Each row is a point on a tangle of strands that fork, close into loops and nearly touch. The rows are in no order.
In the rows, 100 means zero.
Two points are linked if the straight distance between their rows is under 74.4. Some points are linked to none.
Z_288:  88 103 112  81 134  86 123 120  83 129  56 136  92  96 111 139 114 126 129 138 123
Z_68:  89 120 121  57 100 105 120 116  76 128  84 135 101  72  77 116  85  86 110 126 145
Z_879:  87 115 116 112 142  96  91 125  87 150  63 133 112 106 120 108  86  90 120 129 103
Z_763:  81 115 132 144 101  86  90  77 109 120  58  96 120  86 132 129  98 121  76 114  96
Z_41: 109 103  67 153  83 114  57 107  98  94 121  83 112 141 127  77  99  64  91  68  73
Z_660:  83 111 120 101  92 111 123 100 104 106  80  99 106  86  98 124  84 100  84 108 114
Z_80:  95 118  95  65  93 113  85  50 103  65  98 100 104  66  84 114  82  80  81  95 115
Z_329:  79 108 119 121  80  95 124  70 119 100  66 102  95  90 115 129  91 110  72 103 101
Z_44:  92 117 128  87  80  98 136  94  96 136  64 132 103  79  78 124  77  81  88 122 127
Z_92:  90 104 105 110  81 117 133 115 116  87 115  84  93  80 108  71  82 101  97  69  89
Z_384:  79 137 133 121 104 108  64 125  83 140 115  73 109  58 125 120 100  96 113  84 133
Z_50:  82 129 132 123 146  98  87 128 101 133  79  96 112  85 126 108  88  95 116 107  91
Z_59: 107  62  94 134 128  91  81 114 106 107  88 105  86  98 155  77 140 148 111 101  54
Z_399:  88  95 115  68 144  48  66  36  98  99  81 101  85  84 144 120 125 118 106  97  85
Z_491: 126  62  44 120  66 132  86  93  66  90 115 126  83 136 112 118 123  93  96 116  96
Z_186: 118  75  57 101 100 103  87  62  97  81  74 124  97 135 106 118  96  74  84 110  74
Z_366: 110  85  79  69  64 118 108  73  81  67 104 122  69  70  91 134 130 106  87  98 122
Z_393: 114  77 114  73 108  58 121  66  97  91  98  98  61  77 124 135 146 121 107  76  76
Z_558: 111  72  82 145 136 109  80 132 102 100 112 101  84 114 151  67 121 125 119  98  50
Z_261: 105  95 119 158 100  76 157 100  99 124  53 112 108 113 118  96 121 128  88 130 104
Z_20:  88 121 125 106  65 123 126 124  85 116 110  90 111  76  89 112  91 104 100  88 134
Z_601: 106 104  97  88 147  73  56  29 125  79  72  93  94  80 108 113 100  71  93  86  60
Z_377:  85  87 121  97 104 104 152 122 120  94  99  90  61  60 115  82 113 148 107  96 102
Z_23:  81  97 112  63 156  80 102 100 115  95  79  97  84  79 113 124 110 141 127 122 114
Z_147:  90 104 109 100  53 131 119 139  74  99 138  90 104  85  87 102 108 121 105  84 136
Z_814: 111 114 115  90 137 107  40  79 107  95 138  70  83  94 100  65 123  82 130  74  75
Z_273: 125  69  71  87  74 112 148  96 103  73  90 129  78  98  84  98 117  88  90  90  68
Z_194: 110  74  82 116  44  95 136  73  95  99  67 121  83 136  99 128 101 109  66 126 106
Z_826:  92 104 115  85 136 116  61 100  93  98 140  66  88  74 117  88 111 120 117  92 118
Z_151:  82  82  96 106 142  83 140 120 129  98  63 110  89 113 118  92 101 139 118 123  75
Z_834:  85 101 114 107  93 107  71  69 103 103 110  79  87  59 129 113  97 106  88  78 107
Z_184:  94 121  83 117  63 128  49  77  82  94 122  74 113  97 113 128  88  86  85  86 130
Z_241: 118  82  88  93 103  78 104  92 103 136  60 131 108 137  77 133  67  85  99 155  96
Z_714: 112 112  83  99  73 118  77 100  88  72 154  89  97  88  89  78 127  82 115  66 107
Z_46: 114  85  90 119 136  88 104 150 103 138  94 102 116 160 101  82  79  99 118 127  74
Z_515:  76  99 124  62 136  52  94  68 106  98  82  94  82  74 136 133 113 149 106 111 108
Z_506: 107 106  89  64 149  85  85  48 122  72  81 104  81  83  95  99  99  86 112 104  74
Z_298:  87 111 114 113 164 101  56 111  99 115  88  84 118  97 122 114  92 114 113 119  99
Z_255:  86 115  77 148  69 110  61 127 108 100 131  63 117 121 122  84 110  77  97  59 105
Z_112:  92 143 112  72 109 107  59  88  83  82 115  84 133 105  61 103  92  77 103  98 133
Z_419:  98 119 105  72 103  98  81 118  90  87 117  91 134 122  57  84  93  81 100  95 131
Z_591:  77 138 135  96 127  93  97 152 108 111 110  82 128  86  88  77  96  82 117  76 115
Z_610:  92 111 109  57 120  99 104 104  73 128  66 136  96  89  87 142  95  97 116 142 142
Z_580:  92 124  93 116  62 116  69  88  89 103 108  79 132 119  96 126  72  69  77  85 120
Z_101: 127  72 111 103  95 106  92  66 105  90 116  70  79  64 105 125 134  97  92  56  76
Z_534: 127  85  71  65  79 137 102  79  69  58 139 118  78  74  64 115 144 100 108 103 113
Z_500: 118  81 105  96 103  95 141  93 127  77  98  95  70  57  99  96 115  93  92  66  51
Z_432:  91 123 105  93 119 107  32 101 106  84 147  70  86  97  95  55 137  88 131  73 103
Z_43: 113  78  82  93  74 126 141 130  85  68 152 114  84  81  80  63 127 103 107  70  87
Z_998:  80 116 113 102  63 100 136 121 111  86 114  87 123  89  79  66  70  96  84  61  98
Z_839:  89  82  94 105 103  99  99 101  91  94  85 109  76  99 131 130 126 143  99 122 112
Z_34:  97  89  89  61 137 115 124 137  99  82 124  99 102 113  84  73 104 121 127 118 104
Z_706: 116  83 101 113  47 121 147 118  91 123 103 100  96 116  74  99  88 110  87 113 116
Z_303:  91  90 107 137  99 104  79 100  91 111  83  96 103  92 135 122 114 140  90 113  96
Z_269: 110  82  91  78 125  79 142  90 134  68  73 110  68  77 101  94 112  98 108  85  52
Z_350:  85 105 106  80  98  55 157  66 123  88  53 124  96 121 104 130  89 113  91 127  99
Z_132: 105  90  84  72 120  87  89 153 112  86 128 101 120 152  50  49 108  91 115 110 113
Z_896:  97  93  78  95  59  96 105 114  95  64 142 113 115 108  45  53 102  79  92  45 104
Z_592: 114 112 103 134  77  82 106 118  84 170  80 140  88 114 107  85  69  91 103 152 129
Z_309:  85 115 109  60  77 115 112  88  74  72 122 107 114  60  60 112  84 112  89  93 140
Z_310: 124  86  99  99  70 109 123  75 113  73 108  89  82  55  91 118 120  81  83  63  68
Z_202: 102  73 122 135 105  76  92  91 105 116  81 100  84  83 165  79 146 152  93  91  61
Z_812:  95  72 126 119 113  82  92  79 113 115  87  91  79  64 148  96 122 123  92  68  69
Z_100:  83 111 120  97  77  75 158  62 134 100  53 113 103 100  91 124  79  97  67 114 104
Z_658: 134  81  76 107  43 107 118 112  97 110 113 109  98 144  66  98  70  93  78 122  99
Z_708: 108  81 111 142  80 105 159 112 107 129  73 104  94 117  96  91  93 115  90 118 103
Z_256: 112 102 100  71  98  82 100 143  99 102 118 104 126 133  48  72  88  83  98 105 112
Z_520:  98  99  93 158  74 121  56  81  85 114  80  97 134 121 133 132  83 104  74 108  95
Z_623: 101 102  77  58 149 104 100 130 100  72 129 101 105 134  74  52 108 101 136 114 102
Z_188: 105 104 102 113 120 105  93 160  96 123 114  93 114 147  97  84  99  88 115 105 100
Z_835:  90  96  97  92 100  66 138  80  98  90  59 124  94 127 113 147 107 135 106 136 105
Z_740:  87  92 102 118 146  83 106 105 118 106  56 103 112 115 126 105  96 127 105 124  76
Z_556: 102 102 104 126 115  88  97 117  82 163  64 141 106 123 115  91  81  93 114 152 103
Z_374:  98  99  99  59 147 105 128 140  88 112  98 116 108 105  77 101  96 109 134 132 116
Z_257:  92  84  95 101 153 109 136 138 123  94  98  94  82 100 121  65  97 128 124 106  72
Z_908:  71 123  89 135  52 118  71 132 101 112 138  51 110  90 117  92 114 103 100  60 126
Z_450:  93 104 121 116 131  70 133 119  91 132  47 134  99 100 123 123 131 142 132 146 112
Z_209: 108  83  83 101  49 101 121  58 109  96  70 120  98 124  88 122  66  82  53 114 101
Z_948:  88 111  93  55  69 113 103  53  89  67  96 116 114  78  60 123  75  86  70 105 131
Z_872:  75 149 140 102 124 103  60  99  99 126 106  67 121  60 114 125  81  83 110  82 127
Z_641:  88  99  90 141  72 107  63  60 100  98  81  99 109  98 131 132  87  97  66  97  95
Z_583: 105  88 123  88 144 107  48  50  95 114 117  66  83  73 118  90 131  89 114  64  79
Z_590:  88  69 120 102 123  92 125 119 115 102 102  92  53  65 140  81 130 152 111  92  88
Z_122: 119  87  65  68  88 130 101  92  69  67 138 123  93 108  71  87 121  93 108 109 108
Z_914:  94  99  89 123  71 116  68  63  93  91 110  91  92  77 128 123  93  89  84  85 105
Z_203: 106  96  72 112 123 111  73  85  96  87  96 102 108 132 113 100  85  90  93 112  86
Z_961:  89 132 133 144  88  95 137 114 117 143  76  86 123  95 100  85  68  77  98  88  94
Z_171: 131 101  75  85  73 103  62 116  76 111 127 103 122 160  60 113  94  76  93 126 133
Z_533:  97 110  87 112  83 115  50 115 107  72 155  77 101 100  86  54 145  82 122  59 108
Z_370: 103  96  89 154  67 108  83  89  98 117  88  90 127 146 114 107  65  79  72 101  83
Z_930:  87  89 110  80  89  99 171 107 120  82  84 111  69  72 102  87 109 132  97 103  98
Z_48: 124  90  85 118  77  93  92  85 101 131  74 119 117 154  77 129  56  78  75 143  88
Z_94:  99 109 101 114 136 118  56 113  70 114  97  98 115 111 118 131 102 111 111 126 120
Z_742: 106  78  91  69 125 124 105 118  86  83 149 101  62  69 105  82 140 132 130 107 114
Z_991:  93  89 112  98 116 120 109 133  83 112 100 100  86  86 112 131 118 138 112 124 129
Z_856:  78 131 133  85 120 104  96 120 108 100 114  72 117  60  99 100  82  99 106  83 116
Z_889: 105 106  89 113  53 110 114  61 116  80  94  98 101  64  98 109  82  60  71  59  66
Z_546: 107  93  98  79 110  58 130  70 118  79  84 116  61  83 122 125 122 114 105  98  67
Z_277: 105  83  77  97  37 113 127  78  83  80  87 128  74 100 104 136 115 105  71 105 122
Z_596: 103  58  92  86 132  98 113 122 101  99 121 105  47  74 130  88 146 154 127 106  98
Z_680: 122  91  75  69  80 103 110 106  94  86 118 113 115 134  60  84  68  89  84 117 104
Z_795:  96  99 111 153 124  67 134  97 118 115  41 110 127 125 128  87 109 135  94 133  69
Z_569:  99  76 130 115 132  93  72  64 109 118 103  73  90  63 140  92 116  94  93  48  64
Z_931: 103  79  92  84  67 108 167 103 107  76  93 124  77  85  85  87  95 109  83  92  99
Z_16:  96  98 104  81 118 124  81 127  87  81 164  80  79  81 107  74 133 127 126  95 124
Z_259: 107 109  88  89  62 105 124  74 108  63 106 108 117  82  70  78  66  59  75  55  68
Z_362: 107 102  86 111 104 117  54 102  62 121  92 111 121 133 109 147  99  93 101 131 121
Z_865: 122 100  93 101  85 106  76 119  66 136 103 117 115 135  85 131  82  77 100 133 125
Z_217:  89 146 104  69 107 115  50  55 102  71 115  80 113  81  79  98  81  83  98  93 118
Z_825: 124  78  59  91  80 121 110  81  95  75  97 121  89 115  90 102  98  66  86  96  79
Z_220:  99 119 121 108  46  90 132 132 105 119 107  92 129 104  60  77  70  82  83  75 108
Z_436:  90  99 121  80 128  64  71  31 118  94  80  91  83  66 131 122 107  94  80  82  84
Z_593:  86  96 104  57 167  96 127 129 117  99  83 103  96  85  94 110 102 129 137 128 112
Z_234: 115  98  78  87  49 109 100  62 100  88  96 107 118 119  79 103  55  54  58  96  90
Z_582: 100  80  84 125 152 109 103 152 103 100 122  91  90 127 132  68 111 131 123 110  72
Z_873:  93 125 103  88  61 105  98  74 103  94 101  93 138 108  72 113  50  63  70  88 112
Z_169:  84 149 118  77 128  97  47  77 117  75 123  65 110  82  83  65  90  83 106  75 104
Z_99: 102 100  89 101 128 116  76 102  99  85 119  89  87  97 121  86 104 105 110 102  96
Z_607: 125  93  87  89 139  76 109 137 112 138  78 119 116 147  78  92  64  85 131 142  76
Z_252:  93 106  90  55 159  98 102  85 126  69  94  97  92  90  91  74  84 103 119 109  84
Z_32: 111  81  67  97  70 107  91 128  97  69 149 111 109 132  59  47 128  78 104  76 103
Z_249: 120 114 112 126  44  84 123 117 117 134  97  95 120 119  66  89  60  72  80  99  96
Z_155: 101  98 100 101  96 133 110 150  73 101 133  92  97 110  99 108 118 118 112 112 132
Z_211:  79 130 116 133  74 116  70 138  86 130 126  61 119  84 120 120 111 103 111  71 132
Z_651:  92 130 110  91 132  93  81  94 128  72 116  73 103  86 105  56  83  79 104  70  79
Z_471:  89 109 121 110 119  54 148  89 103 107  53 120 102 117 126 130 119 149 122 139 101
Z_69: 101  96  74 100  81 115  57 122 101  75 135  96 117 149  64  55 121  73 101  88 125
Z_3: 113 105  75  90  71 110  42 106  95  90 126  94 126 160  54  83 106  68  90 108 132
Z_487: 118  62 124  91 116  71  95  46 100  93  97  72  82  77 116 138 141 106  93  61  73
Z_548:  95 113 104  83 161  93  97 100 134  78 108  78  95  89 110  51  80  92 117  84  60
Z_176:  84 108 120  88 100 109 102  96 114  93 119  80  88  46 113  87  89 110  95  72 101
Z_243: 123  73  82 108 122  73 118 112 112 139  52 134 109 149  86 108  77 111 117 151  79
Z_115: 123 102  97 146  51  93 111  87 111 138  81 101 121 142  79 108  48  68  69 119  88
Z_459: 100 106  81  80  75  98 109  92  95  61 123 110 116 100  55  59  76  66  86  60  84
Z_25:  88 122 120 121 113  98  82 162 105 123 107  82 123 120  98  78 109  77 113  83 116
Z_628: 118 115  81  96  52 118  81  73  80  62 146  96 109  84  52  94 119  67 102  52  92
Z_789: 121 116 111 138  48  85 115 129  85 163  96 123  95 112  99  77  76  78 102 123 133

How many points has the smallest loop of links through each point below? Write 0 if it is on no loop.
Z_593: 19
Z_914: 11
Z_487: 7
Z_610: 11

A piece is two or more points that can be reached from each other along the links. Count, over all rows, the pieces, the separate loops (a circle has one, a figure eight two, a Y none), the forks (points with three links) and the tips (points with one).
pieces: 5
loops: 7
forks: 9
tips: 5
